Points, in no order, along strands that fork, close into loops and pass close to each other.
Two points are linked if the straight distance between their rows is under 47.7.
q_633: 27 -3 -7 4 -17 19 -5 13 -19 15 23 -2 -21 -7 -43 -21 7 13 12 5 -7 16 -8
q_516: -6 6 -21 27 21 -16 13 18 39 -1 2 18 1 7 -6 1 -16 -19 -13 -20 7 2 -24
q_210: -8 -4 -4 -15 1 -6 12 -7 6 -4 0 8 7 0 16 9 -6 17 9 7 2 7 20
q_733: 4 -19 -19 -1 12 -14 16 20 17 4 -2 6 17 32 -1 9 -18 3 -15 3 -4 -3 32
q_281: 12 -1 -1 1 -2 6 6 -2 2 -11 -12 9 3 -20 16 20 -6 -13 18 -2 16 -5 12
q_329: -13 22 34 6 7 -5 -8 -9 25 3 -6 -6 -8 -23 -5 -9 6 1 5 7 6 -16 -34
q_558: 10 -4 6 4 -14 1 9 1 6 -3 -11 9 -8 -26 4 11 -2 -9 20 -9 22 -3 -6
q_612: 21 -16 4 -25 -4 10 3 -14 -11 14 15 -20 -5 13 5 -15 -1 20 19 8 -19 19 19
q_299: -17 9 14 -8 -8 9 -19 -18 -7 23 8 -16 -5 5 1 -33 21 16 -13 8 5 24 -12
q_492: -2 16 7 -3 -22 4 -1 -25 -7 10 7 5 5 -8 9 -5 8 11 15 1 15 0 9
q_666: 1 12 -12 2 18 2 13 5 25 -23 2 25 6 -4 16 14 -13 -19 0 -11 13 6 -20
q_670: -7 23 11 20 2 -7 -7 -14 -2 1 3 10 18 0 14 -5 3 -8 -17 10 10 -13 5
q_567: -2 -8 4 -12 -9 4 -4 -1 -24 5 -6 -18 -7 13 -1 -2 11 3 -2 -7 -3 5 11
q_320: -15 18 19 17 9 -9 -13 -4 14 24 5 -22 -4 9 -4 -24 25 3 -20 2 7 -5 -23
q_549: -7 12 11 -2 -13 3 -22 -13 -14 18 11 -11 -13 -11 -15 -23 11 16 -9 16 1 14 -11
q_798: -14 4 12 11 16 2 12 -6 24 -18 -12 -8 -16 -36 -5 8 -3 -9 4 -10 6 -7 -47
q_378: -20 -6 -9 -17 -11 -5 -5 7 1 7 2 9 0 -4 -18 0 1 32 -12 14 6 10 26
q_307: -22 -14 -20 16 7 -15 -6 19 17 -2 -3 18 6 4 -15 3 -4 0 -18 5 9 -8 14
q_75: -16 25 23 21 17 -12 -12 -3 14 11 3 -10 4 10 -1 -22 13 -8 -20 3 2 -9 -29
q_317: 0 21 15 14 -15 -9 -15 -23 -3 13 11 6 6 -16 3 -12 5 4 -5 11 12 -10 5
q_267: 6 -13 -11 15 -6 -9 2 2 7 1 0 17 2 -20 -9 8 -16 -6 2 17 15 -11 29
q_960: -10 -3 8 -9 -2 11 -9 -21 -18 12 3 -16 -3 14 12 -18 12 8 -3 7 -3 23 6
q_833: -3 -6 7 17 -15 6 -13 -5 -22 -4 -8 -11 -17 -20 -21 -2 8 -7 -7 6 -1 -4 -11
q_44: -11 15 -12 23 15 -20 10 15 36 4 10 15 4 10 -7 -9 -8 -13 -22 -10 4 -5 -20
q_327: -13 -1 -9 16 16 -11 9 7 4 -7 7 -5 3 18 9 -1 -7 -9 -12 -2 -7 2 3
q_968: -20 -9 -11 -1 3 -14 -6 24 11 5 -4 10 -4 -2 -14 3 0 16 -19 5 8 0 11
q_34: -1 -18 -18 18 8 -4 -1 19 21 1 -8 26 5 -8 -8 8 -19 -11 -13 0 17 -11 19
q_525: -3 -15 -6 -15 0 7 -15 0 -28 7 0 -16 -3 7 -16 -5 3 14 -5 8 -25 5 19
q_693: -11 -17 -20 14 -7 -13 -8 20 -7 8 0 -13 -1 18 -24 5 11 1 -14 4 -16 -11 17
q_848: 35 -6 15 -20 -3 16 -11 -27 -24 0 -1 -17 11 -1 19 9 -4 0 21 -1 -16 -9 20
q_316: -2 -7 -10 -23 10 -1 18 8 14 -10 1 18 3 1 19 15 -9 9 13 0 8 10 9
q_206: 3 8 4 -11 -23 2 -4 -12 -14 10 -13 14 6 -10 3 2 6 8 12 -12 11 -11 16
q_984: 32 -9 -13 7 -22 10 -1 11 -14 18 17 3 -10 -6 -35 -12 -9 9 17 16 -11 5 15
q_737: -1 12 5 -21 -12 3 15 -6 2 -1 9 8 5 17 31 2 15 3 17 -10 10 12 -7
q_243: -11 3 12 13 -10 2 -13 -8 -9 7 -2 -14 -14 -13 -16 -14 12 2 -9 8 1 2 -14
q_983: 15 -10 -9 -25 16 1 -3 21 -13 -7 -21 4 18 30 9 16 -11 -13 -19 -17 -22 -17 10
q_474: 32 7 -1 -12 9 -2 17 8 0 2 0 2 20 29 28 10 -8 -22 6 -15 -10 -16 9
q_266: 4 21 15 18 -12 -14 -12 -11 14 17 13 9 0 -24 -8 -10 0 8 3 19 12 -9 0
q_45: 11 3 -1 10 5 8 8 -16 -1 -17 0 -7 3 -24 18 22 -9 -15 21 15 10 3 8
q_462: 0 -17 4 7 -19 4 2 7 -19 -6 -26 -5 -14 -20 -19 8 8 -13 -5 -11 4 -13 -13
q_450: -6 23 1 27 18 -2 -3 -5 7 -19 -1 4 14 -4 8 2 -6 -28 -21 -4 4 -15 -27
q_222: 27 -10 1 -23 -4 25 -8 -9 -20 17 16 -11 -3 12 -17 -27 -3 22 16 8 -23 25 8
q_672: -4 -15 -18 0 2 -11 -2 32 -8 1 -13 -3 3 29 -17 8 8 -8 -20 -17 -9 -15 7
q_579: -31 -7 -3 15 20 -4 -9 0 10 -8 6 -16 -16 -8 -10 -7 0 6 -10 6 -14 16 -13
q_658: 13 -3 1 -25 -17 6 -5 -12 -11 7 -12 10 13 -3 1 16 -7 13 17 -9 -2 -19 35
q_285: -18 -5 -5 -3 13 -3 10 10 18 -21 -10 16 -7 -13 12 7 -3 -5 -2 -11 12 4 -20
q_853: -16 -17 -5 18 13 5 -12 -2 -2 -13 14 -23 -20 -11 -22 -11 -3 4 -5 17 -25 20 -16
q_935: -26 -6 1 -8 11 -2 11 9 8 -20 -11 8 -15 -14 4 7 2 6 -5 -18 4 13 -31
q_348: 28 4 -10 -26 22 3 6 11 2 -15 -12 7 20 27 22 21 -18 -24 -6 -18 -17 -15 2
q_571: -26 -5 -5 21 24 -11 -1 -1 11 -9 6 -5 -4 1 5 -4 -2 3 -10 10 -9 9 -4
q_67: 10 13 -17 9 17 6 12 7 11 -23 -3 21 19 3 19 9 -21 -28 -10 -8 14 1 -4
q_294: 1 -1 11 -36 -14 9 7 -21 -2 4 9 -1 4 17 30 1 11 20 27 -3 2 10 2
q_208: -16 13 27 7 16 4 -3 -12 21 -13 -16 -11 -9 -24 -4 -2 0 0 -1 1 0 -11 -45
q_56: -13 16 -11 17 13 -17 12 14 17 10 15 0 2 23 2 -11 6 -1 -18 -7 4 1 -13
q_686: 24 5 3 -22 0 -3 13 3 -4 11 0 3 20 24 21 8 -1 -1 3 -16 -4 -15 18
q_573: -4 -6 7 8 -2 2 12 -6 18 -15 1 -13 -29 -32 -7 5 0 0 18 4 4 8 -35
q_335: 16 -9 -8 9 -9 -8 -1 -2 -3 7 2 5 9 3 -1 9 -9 -2 7 11 0 -10 35
q_24: -23 -9 2 -9 -3 -3 5 9 -1 -9 -11 -11 -27 -16 -10 3 12 11 -3 -12 -1 16 -25
q_762: 5 -14 4 -7 -9 3 -1 9 -24 0 -15 -11 -5 -3 -4 10 9 -6 6 -20 -2 -5 2
q_31: 24 1 11 -30 -3 12 -13 -22 -18 -4 -12 -6 17 -4 18 17 -3 4 16 -11 -10 -16 21
q_52: 0 25 5 -7 -9 5 3 -8 7 -14 -8 33 14 -13 20 7 4 -10 5 -9 28 -8 -11
q_775: 0 -3 -10 5 14 -7 12 14 3 -3 0 4 17 32 13 8 -15 -7 -15 -1 -6 -2 19
q_536: -11 29 7 2 -1 -5 -7 -6 -1 -8 -3 23 20 0 16 -1 2 -7 -15 -2 11 -9 -3
q_533: 5 0 -3 -25 -3 0 19 12 8 -6 0 18 5 14 25 13 3 -1 19 -15 6 8 -9
q_607: 9 -3 1 -10 -20 14 -9 13 -23 6 10 -8 -24 -9 -33 -13 11 15 9 4 -1 15 -12
q_79: 15 1 4 11 0 9 6 -11 -18 2 -1 -9 11 14 23 4 4 -19 8 -1 -1 -3 15
q_351: -3 -16 -14 2 -7 14 -16 11 -23 6 14 -14 -12 4 -32 -15 5 17 -7 24 -28 19 11
q_268: 22 -4 15 -1 -8 18 -3 -26 -18 4 5 -15 -1 -4 20 -7 2 -13 17 6 -7 4 11
q_823: -10 20 27 6 -3 -12 -6 -7 21 8 3 6 -4 -27 -7 -7 7 8 11 10 16 -11 -25
q_527: -5 -14 -4 -12 -16 3 -3 15 -14 -1 -5 -10 -26 -15 -27 -2 6 16 7 -3 -2 13 -10
q_860: 10 -11 2 -3 -15 6 15 0 14 -11 -8 -1 -26 -33 -1 12 0 -5 28 -3 17 4 -21
q_182: -1 -21 -8 11 5 11 -14 5 -16 -2 13 -17 -23 3 -30 -19 -5 5 -4 18 -31 21 -6
q_480: 6 -13 -8 -18 6 -9 3 30 -12 4 -16 -1 9 31 -4 10 4 -5 -18 -25 -14 -17 14
q_924: 19 -3 -8 -13 -22 3 1 0 -12 20 12 -3 -6 -5 -21 -2 -1 26 19 9 -1 9 22
q_570: 12 -11 5 -28 -15 7 9 -22 -1 14 13 -11 0 12 22 -5 3 19 30 7 -3 14 16
q_350: 4 16 -13 28 13 0 6 -4 7 -21 1 13 20 7 13 12 -14 -37 -15 3 7 -10 -1
q_131: 2 -21 -13 16 -3 -9 -4 7 -5 6 2 -11 -3 12 -15 8 -7 1 1 13 -10 -3 23
q_688: -22 21 11 28 24 -8 -12 -3 17 -11 -8 -2 8 5 -6 -12 3 -15 -25 -5 -10 -17 -34
q_915: -11 0 -4 -22 -4 -3 0 -5 4 -1 -3 17 15 5 3 5 -10 30 -4 10 5 4 34
q_349: 17 9 4 8 9 5 16 -2 -9 -4 4 -10 16 23 30 6 4 -29 6 -9 -2 0 6

A piece is two or more points that can be reached from each other along the links. Count, over all rows, the pieces, the separate loops (a circle has one, a figure eight two, a Y none), the forks (points with three links) and the tips (points with one).
pieces => 3
loops => 1
forks => 4
tips => 8

A tip is a point with one link. Name the tips that can be reached along the links from each point below, in the order of the rows.
q_983 => q_45, q_222, q_686, q_52
q_688 => q_320, q_924
q_762 => q_516, q_733

A fork is a point with three links, a tip a point with one. Leave the first point through the second and follow the links. Name the first fork or tip that comes.
q_571; q_579 => q_567
q_75; q_688 => q_924
q_633; q_607 => q_320
q_45; q_281 => q_317
q_351; q_182 => q_327

Name the points in between on the shortest way along the links from the first point to the second, in order.
q_320; q_527 => q_75, q_688, q_450, q_350, q_67, q_666, q_285, q_935, q_24
q_348; q_317 => q_474, q_349, q_79, q_268, q_848, q_31, q_658, q_206, q_492
q_206; q_558 => q_492, q_317, q_266, q_823, q_329, q_208, q_798, q_573, q_860
q_579; q_960 => q_853, q_182, q_351, q_525, q_567
q_968; q_612 => q_378, q_915, q_210, q_316, q_533, q_737, q_294, q_570
